Each row is a point on a tangle of strands that fork, close into loops and nearly touch. The rows are in no order.
Two points are linked if the straight distance between their rows is under 32.
<187>: [-14  13  21   6   5   5 -13  11   0   8  -2  -9 -11   1   3   6   6  -8
   4  -5   6   6  -1  13   7]
<871>: [ -7   6   5  -3   7   0  -2   2   0  -4   7   0   0  -1   3   7   0  -2
   3  -1   1  -1 -11   3  10]
<357>: [  2  -3 -14  -4 -10  -6  -2  -2  14  -1   1  -7   5  -5  -3 -11  18  -1
   7 -10   1   3   8   2   1]
<207>: [  8 -17 -13   8   0  -1   8   1 -10  -1 -10  13  -2   4   6  -7 -15  -6
  -2   1 -13  -9  11 -11 -20]
<539>: [ 1  1  4  6 19  7  7 -7 -5  0 -6 -8 15 -8  0 16 -7 -5  6 -8  5  7 20  0
  1]
<274>: [  6   2  -2  -1 -11  -1 -21 -13  14   6   6  -7  -3   3   0  -9  12  10
   5  -3   9  10  10  21   2]
<739>: [-13  -2   4  24  18  -4   5  20 -20   5 -14  -2   1   6  -9  -5   0 -14
   2  -9   0 -12  11   4  -2]
<569>: [  3   5   4   9   4   1   7  13 -22  17 -25  -8 -10   9  -8  -5  -2 -13
 -10   6  -2 -12   9  -1 -18]
<45>: [ -2   0   8 -12 -18   4 -17  -1   3  -2   9   5 -20   6   8  -6  -6  10
  -8  13  -6  -1 -15  -6  -4]
<289>: [  1  -2  -7   3   6  -8  -1  -1   6  -4   4   2  10   3 -10  -5  12   9
  16  -7   8  -4   5  17  12]
<692>: [ -8  13  24   3  -6   5 -23   2   6   9   3  -7 -21   4   6   2   2   4
   2  -2   6   9   0  12   4]
<516>: [  6 -10  -3  -2   4   4   2 -16  -6 -13  21  17   4   0   3   5 -24  18
  -3   4  -4   2   0  -3 -10]
<155>: [ -7   3   8  19  18   3   7  14 -21   9  -9   1  -4   8  -6   1 -10 -12
  -3  -7  -5 -10  11  -2  -8]
<420>: [ -3  15   6   1  13   4   3   0   5   4 -11 -18  18 -12   0  12  13 -12
   5 -11  14  13   3   9  15]
<537>: [ -8   1   1  14  -1  -5  -2   9  -1   8 -12  -7   2   1  -4 -11  15  -7
   8  -9   9  -4   8  11   3]
<798>: [  8  -3   0  -6  -3   2   2 -26  11 -10  16   0   5 -12  -4   9  -3  10
   6  -4   3  16  16  -5   5]
<1007>: [-15  -3  24   4   4   4   8  13  -5  -7   8   1  -9 -15   8  10 -13  -6
   2  -5 -13  -6 -12 -21  -2]
<1046>: [ -3  -9   5   4 -20  -2 -15  -7   8   0   8   4 -14  -6   9  -7  -3   4
  -1  -1 -10   4   7 -11 -10]
<322>: [-12  -2  22   0   4   2  -1   6  -9  -2   6   7 -15  -2   5   6 -14   2
  -4   0  -6  -4 -16 -14  -2]
<455>: [ -1 -11  10   3  -2   0   3 -16   1 -12  21   9   2  -8   3   5 -20  14
  -1  -3 -10   5   3 -11  -5]
<415>: [ -3  -7   5  -6 -23  -1  -9  -5   2  -6  13   8 -16  -4   7  -9  -6   7
  -6  10 -15  -2 -10 -18  -9]
<769>: [-8  0 -5  1 12 -4  2  3  0 -6  6  4  9  5 -2  4  6  1 11 -4  3 -6 -3  9
 14]
<23>: [ -2  -7  -6  -7   7  -1  12  -7   3 -15  18   7  11  -7  -2  10  -7   0
   5   0  -6   0  -9 -13   7]
<791>: [  1   9   4  -8   3   2  13 -16   7 -18  25   4   9 -10  -5  16  -7   1
  -3   4   1  16 -21  -8  21]
<44>: [ -2   5  -3  -4 -14  -3 -10  -5  19   3   1 -15   1 -11  -3  -6  24  -7
  10 -14   6  17   6   5   7]
<1043>: [  9  10   6 -18   0  10   3  13 -14  12 -21  -1 -16  13   1   4  -2  -9
 -12  16   3 -10 -26  -3  -6]
<1014>: [  4   8  -6   0   3  -1  -5   5 -12   9  -6   6  -5  19  -3  -7  -2  11
 -10  16   9 -11  -6  16  -8]
<571>: [-15   1   7   7  -1  -4   1  16   7   0  -7 -12   4 -12   2   0  18 -17
   8 -12  -3   2  -1  -3   7]
<853>: [ -2  15  -2  -1  11  -5  13  19 -11  12 -25 -12  10   5  -5   2   9 -15
  -9   8  14 -10 -13  11   2]
<779>: [ 12   3 -10 -10  -6  -2 -13 -15  18  -1   9  -2   3   4  -6 -10  15  14
   4   0  14   9   6  19   4]
<394>: [  5   2 -13   4   3 -14  -4   0   3   2  -2   5  10  12 -14 -12  14  16
   7  -6  20  -9   2  26  10]
<777>: [ -8   2  -9 -10 -10 -10   7  18   8  -5   2   1  -3  -3   5  -9  15 -11
  -4   7 -11  -8 -27 -14   9]
<734>: [ -1   7   3 -13  -6   6 -12   2  -2   6   1   3 -10   9   5  -1  -4   8
  -8  12   3  -1 -17   6  -1]
<290>: [  0   3  -1 -20  -5   3   4  15   1   5  -3   7 -15   7   7  -1   5  -2
 -12  19  -1  -7 -40 -12   4]
<59>: [-11   6   0  -7  -2  -6   6  18  11  -6   3  -4   2 -10   4   1  15 -17
   0  -1  -7   5 -22 -13  15]
<210>: [ 13  -8 -10  -5  -3   6  -8 -17  -1  -6  11   9   1   8   5   1 -19  19
  -5   7  -2   2   8   4  -7]
<913>: [-14   4   1  15  21  -7   5  19 -15   2  -3   4   3  11  -8  -1  -3  -2
   5  -4   6 -16  -2  10   4]
<409>: [ 18  -7 -22 -11 -10   2  -7 -19   8  -4  11  10   6   8  -3  -6  -3  20
  -5   4   3   4   7   5  -5]
<446>: [-12   9  18  12  10   4  -5  12  -8  13 -11  -7 -11   6  -2   2   1  -8
  -1  -6   5  -3   4   8   0]
<351>: [  2   1 -12  -8 -14  -4 -16   2   7   1   7   9  -9  14   2 -16   6  13
  -6  15   2 -11 -15  15   2]
<58>: [  5  -4   1   9  14   3  11  -1 -10   3 -13  -3  10  -1   3  10 -11  -7
   2  -7   1   2  21   0  -7]
<398>: [ 12 -11  -1  -5 -15   2  13  -8  -8   3  -9   4   0 -10   7   3 -17  -5
 -11  17 -13  -4   0 -20 -18]
<820>: [  4 -13  -2   1 -11   2   5 -16   4 -10  13  11  -1 -11   3   0 -16   6
   0   1 -13   4   8 -21  -6]
<441>: [  5   5 -13 -14   2   4   7  10  -9   2  -9  -1   7   5   4   3   1  -4
 -13  15  -1 -11 -19  -4  -3]
<361>: [ -7  -6   7   3  -2  -1   7   0   2  -7  -2  -9   8 -19   6   7  -3 -13
   5 -10  -8   5   9 -18   3]
<831>: [ -3   4   3   1  15   4   8  -5   1   1  -6 -10  16  -9   1  16   0  -2
   4  -7   7  11   8  -2  12]
<122>: [  1 -18  -9  13   0  -4   2   2  -1  -6   0  16   0   5   2 -10  -7   3
   7  -3 -13  -5  11  -7  -9]
<42>: [ -1  -5   6  17   1   1 -10  -7   1   6  -1   2  -6   1   4  -3  -3   2
   9 -11  -1  10  25  11  -4]
<878>: [ -3   8  20  -1   7  10  -1  -8  -4   1   1  -6   1  -7   7  16 -15   2
  -3  -1   3   8   2  -3   1]
<927>: [ 12  11   4 -24  -6   8   3   9  -3   9 -16   0 -12   7   5   3   3  -4
 -15  18   4  -4 -34  -7  -1]
<239>: [ -1  13   3 -10   2  -2  -6 -13  10 -12  20  -2   2  -8  -4  13   6  -1
  -1   1   3  16 -16   0  18]
<661>: [ -4  -1  17   4  13   5  -1 -14   1  -9  14  -2   6 -10   1  17 -14   4
   9 -10   4   9   6  -2   4]
<188>: [  8   2  -4  12   8   1   4   6 -19  16 -21  -4  -2  16  -8  -6  -4  -5
 -13   5   2 -10  16  10 -17]
<189>: [ -3   9  15  -3  -8  -2  -3 -13  13 -10  20  -7   2 -16  -4  10   7  -2
   3  -5  -1  19  -3  -6  16]
<707>: [ -4   3  -9 -16  -6  -3   8  20   6  -2  -3   6  -7   2   6  -3   7  -7
 -11  15 -10 -10 -35 -15   3]
<544>: [ -4  -2  -2  -1 -21  -6 -21  -7  10  -2  12   3 -15   3   2 -13   7   6
   2   2  -8   5   2   1  -4]
<224>: [  4  10 -13  -7   6  -1  14  18  -8   7 -18  -6  14   6  -1   1   6 -13
  -8  14   4 -13 -19   1   1]
<258>: [  5 -23 -10   7  -6  -1   9  -8   5  -7   4  16   3  -5   4  -6  -7   3
   6  -4 -12   1  14 -15  -9]
<212>: [-13  -8  16   8   4   1   7   7  -5  -7   5  -1   1 -15   7  10  -6  -9
   4 -10 -10  -2  -1 -19   0]
<581>: [  1  -2   5  -4  -7   1   2 -23  14 -16  23   1   2 -12  -8   8  -2   6
   3  -5  -5  13   2  -9  10]
<517>: [  3   3 -12 -13   5   1  15 -11   8 -18  21   8  13  -9  -8  11  -2   1
   4   5   0   8 -15  -8  17]
<312>: [ -5  -4  17   9   8   1  -1 -12  -3 -10  21   7  -2  -8   2  12 -15   8
  11  -9  -7   5   3  -2   1]
<890>: [  2  -4 -11  -3  -3   0  -2   1  -1  -2   1   2  -2   7   5  -5  -5   5
  -5   6  -2  -8  -2  -3  -6]
<1013>: [ -2  10  13   4  13   7   5  16 -27  17 -24  -6 -14  13 -10   0   0 -11
 -11   4   0 -13  -2  -3  -7]
<336>: [  6  -1 -11 -12  -2   5   6   0  -5  -2  -2   4   3   5   5   5  -8   2
 -13  14  -4  -6 -11  -9  -6]
<932>: [ 12  -7 -10  -4 -10   1   3 -18  12  -3   4   1   5  -6   0  -1  -1   8
   3  -3  -2  10  16  -6  -4]
<166>: [  7   8  -4   3  -4   1 -15   0  -9  16  -6   3  -8  20  -5 -11  -2  13
 -11   8  13  -6   3  25  -8]
<849>: [  9  -4  -8  12  10   2  10   0 -14  10 -15   2   7   6   0   1 -10  -5
  -3  -1   0  -6  18   5 -13]
<94>: [ 14 -15 -27  -6  -7  -8   9  -3  11  -3  -5   3  11   2  -3 -11   9   6
   3   0  -2  -2  12  -4  -8]
<690>: [ -6   7  10   0 -12   1 -11  -7  17  -4  11 -12  -6 -14  -2   4  16  -6
   6 -12  -1  17  -2   1  12]
<647>: [ -1   7  -6   8   4  -3   1  10  -1  12 -17 -11   7   1  -6 -10  11  -9
  -5  -5  16  -6   7  16   1]
<321>: [ 12  -1 -19  -2   3  -4  -2  -5   5   6  -3   2  16  12 -10 -13   6  16
  -2   5  18  -5   0  23   4]
<407>: [ -7   0  -8   8  15  -5   6  10  -9  -1  -6   5  12  10  -6  -4   0   1
   4  -3   6 -12   0  11   5]
<459>: [  4  -5  11  -2 -11   8  15 -11  -8   2  -5  -4   4 -13   8  12 -18  -5
 -10  15 -11   1   1 -23 -14]
<261>: [ -1   9  -5   6   8  -4   9  18 -12   8 -25 -13  13  -1  -5  -3   8 -16
  -4  -2  11  -9   2  10   0]
<508>: [ 16  -3 -19 -12  -5   1  -4 -11  12  -2   7   1   8   8  -5 -10   9  16
   1   3   9  -1   4  15   2]
<912>: [ -6   8  15  -4   7   4  -1   5  -6   1   1  -1  -5  -3   6  10 -12   0
  -4   2   0   1 -11  -7   5]
<333>: [ -8  11   9   1   6   2   1  13   4   5 -12 -16   7  -9   4   8  15 -15
   2  -9   9   9  -3   3  10]
<882>: [ -5  -5   6   2   6  -9   0  -3  12 -14  12  -1   3  -9  -8   7  12  -2
  23 -16  -3   7   6   1  14]
<827>: [-13   4   4  -1  -6  -3   4  10  10  -5  -4 -15   2 -17   6   5  16 -20
   3  -6  -6  10  -9 -15  14]
<987>: [  4   8   1  13   2   2 -10  -3  -6  13  -7  -2  -9  18  -6 -10   0   9
  -7   0  15  -1  17  27  -8]
<761>: [  8 -12 -20  -6  -5  -9   6  -4  18  -4  -1   1  10  -3  -8 -11  21   5
  13  -6   1   4  15  -1   0]
<37>: [ -9   3  12  15   9   4  -4  11 -14  12  -5   0 -15  10  -1  -5  -8  -4
  -5  -6  -1  -6   9   6  -9]
<392>: [  5 -11   5  12  -1  -3  -7 -10  10  -4   4   3  -1  -5   0  -3   3   6
  15 -15  -2  12  24   3  -1]
<358>: [  1   4   3   8   4   4 -13  -8  -4   9  -1  -1  -2   8   1  -1  -5   7
   0  -3  11   3  16  19  -4]
<711>: [  4  -2   5   0  -1   4  12  -7  -2  -2  -3  -8   9 -17   6  12 -10  -8
  -4   2  -6   5   6 -18  -3]
<768>: [ -2 -10   3   9   7  -8  -1  -3   9  -6   4   2   2  -4  -6   1   8   2
  24 -18  -2   8  21   1   5]
<131>: [  0   5 -11  -9  -5   0  -6   5  -2   0   3   8   0  15   2  -8   2  12
  -9  16   6 -10 -21  14  -1]
<534>: [ 16 -12 -16  -4  -9   0  11   2  -9   2 -14   6   5   3   5  -3 -12  -7
  -6  11 -13 -11   4 -14 -21]
<302>: [  0   8   8  -6   5   9   0  12 -17  10 -22   1 -20  15  -3  -1  -7  -6
 -12  10   1 -11 -12  -4  -9]
<842>: [ -6 -10  -4   1  12  -1  10   0  -5 -15  14  12   6  -5   3   6 -12   5
   7  -6 -10  -6  -6 -13   0]
<175>: [ -5   9   9   4 -11  -2 -25  -2   7   8   2  -5 -13   2   1  -6  11   4
   5  -6   2   5   5  16   3]
<852>: [  0  -3 -10  -7 -21  -5 -16  -4   9  -4  15   8 -12   8  -1 -15   8  12
   3   7  -6  -3  -9   6   0]
<896>: [-4 -2 -3  5 -2  0 -2  8 -2  4 -5 -2 -2  2  2 -6  6 -5  0 -2 -3 -6  6  2
 -3]
<78>: [ 15 -18 -16   0  -9  -3   8 -10  10  -3  -5   3   5  -4   1  -6  -1   5
   1  -3  -8   6  20  -9  -8]

A piece is two or more points that can be reached from each other along the links. Count, over all rows, the pieces, the separate loops (a circle has one, a figure eight two, a Y none), the forks (points with three links) and the tips (points with one).
pieces: 4
loops: 7
forks: 8
tips: 2

Name the points in between on the shortest way along the links from the first point to the second, in order.
<581>, <739>: <798> <932> <78> <258> <820> <455> <312> <661> <878> <912> <871> <769> <407> <913>
<987>, <415>: <166> <1014> <131> <734> <45>
<798>, <23>: <581> <189> <239> <791> <517>
<131>, <768>: <1014> <166> <987> <358> <42> <392>
<398>, <289>: <459> <711> <361> <212> <1007> <322> <912> <871> <769>
